A landscape with many valleys, sampled at points; each row gives a point and its height.
From any point a ball rolls to the lowest of the 2 points nearest to it. It stops when none of these is lower. Distance is the straight distance between rows; heights are no part of it.
gab: [140 114 166  89 149 157 179 126 149 124 142 160 103 140 121 150 115 124
  95 201 144 110  81 139 126  84]  (h 6.28)
nak: [138 144 162 136 166 141  92 116 170 140 106 181 125  67  92 121 162 171
 126 143 127 155  91 107 142 148]  (h 6.16)
burop: [155 108 138 103 143 139 138 148 117 124 123  63 105 124 119 122 130  83
 123 162 140  98 122 123 109 143]  (h 7.16)
kiviv: [144 107 151  97 115 127 120 115 151 144 119 245 113 142  94 143 118 141
 108 143  87  98 104 131 100 123]  (h 6.90)
Nubo: [111 130 133 151 132 129  94 128 129 113  74 174  83  82 115  84 100 135
 113 155 115 105 118  90 133 147]  (h 3.80)
lesar: [115 113 139 137 104 112 100 126 111 144 148 137 145 122 148 154 160 157
 151  91 140 133 152 156 131 130]  (h 3.13)
zap: [146 151  84 126 125 140 111 131 181 138 130  95 152 140 164 153 133 103
 143 142 115 147 118 143 119 139]  (h 5.95)
duze: [120 157 133 138 117 133  91 134  98 143 148 218 159 134  78 147  94 152
 119  68 106 144 129 128 127  94]  (h 4.02)
Rata: [118 132 163 126 150 136 117 136 127  90 111 151  92  74 136 109  97 108
 115 161 143 106 134  76 145 172]  (h 4.98)
gif: [ 75 141 140 167 127 108  87 121 133 118 133 167 144  88  90  80 151 172
 145 121 107 116 105  73 149 162]  (h 4.92)
Kal: [155 128 138 109 134 151 125 115 156 149 132 224 141 166  83 154 112 143
 128 141 121 138 135 164 118 111]  (h 7.10)
Dof: [154 111 136 103 116 151 138 172 145 153 172 182 130 179  81 181 119 119
 123 140 122 147 148 166 128 131]  (h 7.26)
totul: [ 91 133 104 110 121 113 149  90  73  93 106  74  89 142 152  88  88 151
 109 116 134 106 177 115 168 177]  (h 8.99)
manoz: [123 136 120 122 130 132 175 124 127  92  59  92  92 139 159 110 111 148
 117 157 172 117 138 118 162 166]  (h 9.06)
Riki: [188 101 148 134 128 163 157 178 158 119 119 118 143 156 125 152 150  81
 109 145 139 149 124 155  97 142]  (h 5.56)
dired: [ 99 127 141 137 137  93 111 135  85 115 118  74 112 110 117 114 122 134
 132 107 175 113 143 114 156 158]  (h 8.51)
nule: [144 112 128 140 118 137 131 156 127 143 183 150 118 159 109 147 159 140
 105 142 115 161 125 160 119 135]  (h 7.46)
Zum: [147 102 160  95 158 155 157 114 145 100 100  97  85 122 188 124  87 110
 139 174 153 106 118 104 118 155]  (h 4.38)
las: [142 121  96 144  73 111 153 153 134 116 151  67 132 135 132 145 163  90
 128  93 122 157 151 123 121 101]  (h 7.22)
nuli: [179 155 105 125 116 120 141 111 130 122 148  74 143 151 164 137 114  85
 145 151 153 139 124 104 108  90]  (h 6.68)
zet: [ 88 113 106 181 155 123 118 133 119 124 147 158 138 108 101 101 159 132
 158  89 132 127 141 122 164 148]  (h 5.86)
Vizip: [132 106 100 109 108 126 156 138 124 112 141  38  80 128 128 107 141  85
 131 143 119 112 148 103 137 153]  (h 7.52)
veki: [107 147 132 132 120 110  89 124 118 154  62 166 126  71 111 111 124 131
 127 133 134  92  93 109 128 161]  (h 2.31)
sab: [131  84 155  65 143 120 164 134 174 109 133 124 110 129 160 141 132 112
  95 176 133 102 119 147 120 141]  (h 3.95)
kiga: [117 110 117 120 149 130 102 147 149 173 169 189 126 141 104 132 136 157
 108 123 123 161 113 156 117 145]  (h 7.67)
susi: [156  92 133  78 128 121 127 130 153 143 157 117 110 165 155 157 143  92
 111 160 135 130 120 154  94 112]  (h 3.24)
mati: [131 105 110  87 118 119 146 111 123  94 128  61  94 135 134 135 169 122
 152 129 124 130 128 132 125 123]  (h 7.84)
denun: [110 140 160 157 126 130 105 143 120 138 158 165 156  78 111 136 150 149
 110 117 114 162 126 128 118 160]  (h 4.82)
mim: [125 133 109 132 150 123  95 139  82 158 106 130 104 106 120 138 158 153
 120 143 142 106 146 124 153 132]  (h 6.32)
fika: [121 100 115 164 144 109 121 114 111 119 146 176 156 132  63 111 143 131
 147  87 135 138 112 141 134 109]  (h 5.48)
Mis: [164 103 147  99 156 168 171 154 177 130 162 158 101 161 130 171 106  84
  92 160 146 135 108 153 129  77]  (h 5.90)
bofiv: [ 73 145 129 171 127 122 112 142  78 146 105 137 142  81  97 119 105 129
 156 125 107 126 110 131 122  94]  (h 1.90)
gaged: [ 53 152 129 168  99  94 109  92  92 139  92 137 143 129 160 128 146 142
 153 100 114 112 145 111 153 146]  (h 1.73)
veke: [157 138 113 116 159 141 155 127 131 104 116 117 110 154 163 143 131 129
  92 176 171 104  90 124 121 114]  (h 8.80)
rif: [ 92 140 111 126 139 103  86 109 117 141  94 170 124 116 122  82 148 188
 105 104 111  88 117 105 141 114]  (h 5.41)
dupip: [162 114  92 116 100 121 180 170 151 123 138 117 155 166  89 142 145 109
 146 122 154 136 129 174 127  89]  (h 7.74)
Gudo: [164 126 123 124 116 146 113 147 125 163 137 146 147 138 144 165 129 114
 150  96 137 143 131 164  99 129]  (h 3.65)
Rofe: [171 126 119 114 106 152 129 168 135 139 112  85 157 120 134 164 128 115
 144  99 154 154 134 177 109  91]  (h 4.06)
vuza: [133 134 104 136 150 118 124 116 121  97 127  93 113 170 144 131 137 117
  94 152 141 125 135 137 145 134]  (h 8.52)
durig: [ 75 132 118 151 150 140 135  68  99 114 128  86 140 109 137  92  99 135
 149  92  88 111 144  83 151 183]  (h 3.67)
Zezas: [ 49 156 114 132 118  98 135  72  99 141 107 106 115 123 169 121 102 151
 165 105 115 135 156  80 182 154]  (h 2.84)
vuvef: [173 122 143 140 118 161 162 167 143 109 120  61 118 134 163 118 138  95
 115 146 107 147 147 156  93 131]  (h 6.01)
Fakev: [168 132 105 106 150 144 141 136 177 119 126  77 147 173 157 168 127  94
 146 144 148 147 111 125 110  91]  (h 6.35)
buv: [150 109 159 125 111 110 120 116  83 129 146 111 116 143 146 135 158 131
 130 128 139 105 146 149 125 134]  (h 2.52)
ser: [129  91 127 114 149 144 119 141 176 171 115 190 113 136 127 108 128 142
 108 145 144 133  98 168 107 155]  (h 7.89)
Gagol: [148 117 171  81 135 146 152 113 173 134 130 220 113 167 100 122 119 152
  94 183 122  98 103 142 110  81]  (h 6.64)
Zofu: [139 136 102 127 130 141 115 118  94 147 176  99 152 134 161 157 145 135
 138  74 115 151 156 118 118  82]  (h 5.39)
gug: [187 117 166 112  93 124 159 153 162 129 139  69  76 146 161 129 125  73
 152 136 161 113 130 123 104  98]  (h 2.62)
vel: [172  93 142 118 132 150 163 119 150 109 114  74  77 168 181 108 121  71
 148 153 171 103 122 110 118 142]  (h 3.51)
kef: [118 124  97 153 114 118 147 130 104  94 140  97 178 124 122 123 173  93
 134  96 106 177 160 129 133 116]  (h 6.88)
fogi: [213 148 159 124  79 154 163 181 167 154 138 106 146 179 144 172 134  86
 143 108 144 132 138 168 108 102]  (h 4.81)
fafip: [ 44 145 145 174 130 138 130 128  59 145 103  73 148 123 130 145 113 170
 154  90  82 134 138  66 136 176]  (h 3.25)
Buk: [ 70 129  94 137  80  79 104 101  98 156 133 150 151 127 141 130 138 126
 154 113 105  94 131 108 121 126]  (h 0.58)
dok: [ 56 137 148 168 135 118 134 130  78 130 155  83 178 107 140 126 123 143
 139  71 106 157 136  89 127 145]  (h 3.84)
fezak: [108 143 121 157 148 120 119 127 141 122 131 150 140  94 115 135 173 165
 125 151 118 180  95 102 129 152]  (h 5.45)
tov: [ 83 123 140 148 127 135  63 111 122 153 134 174 143 109  84 111 129 159
 142  75  82 111  98 120 105 133]  (h 3.06)
nug: [120 127 120 139 121 141 104  92 115 157 163 142 159 115 156 131 123 116
 137  95  99 177 154 158 108  87]  (h 5.06)
bif: [ 93 132 143 141 121 139  80 127 130 160 121 221 151 104  56 114 120 157
 115  38  56 128  92  98 109 108]  (h 3.44)
nuko: [103 137  97 134 151 124 115 110  80 124 168  96 126 104 146 120 134 148
 130 118 107 147 144 110 130 106]  (h 5.38)
Mun: [139 135 113 136 136 143 162 157 137  99 163 109 122 133 120 110 107 121
 112 161 120 106 133 140 106 107]  (h 8.21)
Gage: [163 116 117 131 149 143 145 128 152 138 166 152 132 174 117 115 113 119
  95 171 130  91 121 156 109 106]  (h 8.40)
Vini: [149 117 110  87 106  99 117 127 134 154 121 162 148 155 150 173 131  94
 114 168 144 139 122 154 105 107]  (h 2.55)
remu: [ 70 158 157 145 141 117 103  91 110 121 128 123 147  96 122 102 122 174
 156  87  99 109 139  75 154 158]  (h 4.24)
Bevu: [167 104 180 114  88 121 152 127 138 112 141 105  98 128 140 134 146 101
 150 144 149  98 143 149 131 117]  (h 1.68)
fum: [144 125 127 150 129 125 159 126 122  91 144  83 140 109 150  93 149 105
 117 125 122 159 139 159 127 142]  (h 6.47)
nenuk: [111 130 103 103 117  96  93 101 131 153 123 147 154 133 144 140 143 133
 141 154 134 113 132 122 103 129]  (h 1.63)
veli: [142 109 160 110 151 142 145 149 194 123 136 178 130 141 135 129 101 107
 109 165 144 132 136 169 150 106]  (h 5.46)
Ladu: [117 159 160 153 145 117  93  92 146 147 127 154 125  82  96  93 159 173
 108 123 133 119  81  79 152 173]  (h 5.61)
vatif: [136 141  92 126 125 106 105 116 103 154 104 163 128 147 112 124 158 169
  94 116 152  84 110 128 138 126]  (h 5.87)
zoned: [176 122  87 115  98 116 172 169 176 117 160  73 130 161  99 159 176 100
 128 115 144 144 137 136 140 118]  (h 7.51)
soro: [144 137 138 140 133 127 117 105 138 126 151 183 167 115 144 107 107 135
 115 118 132 149 146 143 117 103]  (h 4.68)
dudaz: [131 143 132 115 109 132  78 129 120 162 141 252 145 132  29 120  91 181
 117  66  82 147 118  86 108 111]  (h 3.74)
Ninu: [192 143 118 130  85 155 135 181 155 147 127 112 150 149 100 164 107  72
 158 110 138 161 141 162  94  82]  (h 4.46)
getaz: [122 115 134 114 135 122 141 116 180  93 121 151 117 115 162 123 114 101
 112 166 145 134  92 158 132 141]  (h 4.75)
mar: [140 147 141 150 132 134 118 128 111 134 170 215 151 137 107 137  79 138
  92  96 116 177 137 171 127  91]  (h 4.31)
meba: [123 130  98 134 103 110 130 133 181 116 140 140 136 150 133 135 128  88
 137 136 133 148 118 172 130 133]  (h 5.47)
Vesoz: [144 132 172 119 135 127 128 102 121  94 104 103 110  95 167  97  70 103
 148 170 148 134 136 105 149 184]  (h 5.25)
Mono: [139 119 125 104 150 133 118 139  83 145 104  77  89 100 134 111 138 155
 120 139 136  91 126 125 115 141]  (h 6.76)
Mutiv: [ 94 124 141 140 131 111 122 132 123 136 162 117 184  73 120 136 121 149
 142  91  99 157 128 131 125 132]  (h 4.34)
Lat: [121 145 104 132 114 132 143 136 100 123 105  14  99 130 131 142 124 108
 157 118 120 111 137 115 166 158]  (h 7.90)
vum: [123 120 134 128 150 127  97 104 140 108 128 169 131 128 104 107 123 138
 128 129 132 120 127 126 144 110]  (h 5.09)
vari: [ 89 132 127 114 155 111 105 111 124 132  93 132  95 126 122  75 127 200
 111 156 129 118 109 110 131 132]  (h 4.79)
von: [129 158 116 115 157 142 152 132 134  91  74 105 131 141 142 130 121 177
 120 171 154 118 115 117 143 127]  (h 9.12)
piv: [ 74 163 122 157 134 154 150 104  67  99  89  72 144 121 160 137 117 167
 149 124  88 136 174  87 145 151]  (h 2.45)
gelef: [112 143 110 143 127 113 130 140  85 117 134  78 132 119 125 169 148 110
 146 100 136 109 158 110 158 133]  (h 8.22)
Lote: [ 63 159 107 119 145 114 113  93 101 129  85 128  91 111 150 101  97 194
 119 120 109 116 139  93 173 146]  (h 3.86)
bor: [141 113 130 111 125  87 139 116  95  95  95  63 105 140 152 105 108 129
 143 134 168 113 161 115 161 163]  (h 8.76)
lir: [216 107 164 116 103 167 168 183 201 125 107  89 133 173 147 151 150  72
 126 116 138 127 144 138  89  98]  (h 5.15)
sikal: [126 158 118 160 131 128 122 132 106 143  95 135 150  79 115 105 113 110
 126 136 137 127 101 134 114 127]  (h 0.45)
tadeg: [105 127 109 136 146 110 104  91 117 123 121  99  99 117 156  98 107 137
 153 138 123 134 141 115 145 126]  (h 4.83)
midu: [136 139 101 135 120 141 162 149 129 115 148 153 151 118  91 132 116 108
 119 137 148 115 126 180 132  83]  (h 7.97)

For each start below, name the point where the ball stops.
nak => piv
kiviv => Buk
midu => Bevu
Riki => Bevu
dired => Buk
mati => Buk
Fakev => Buk
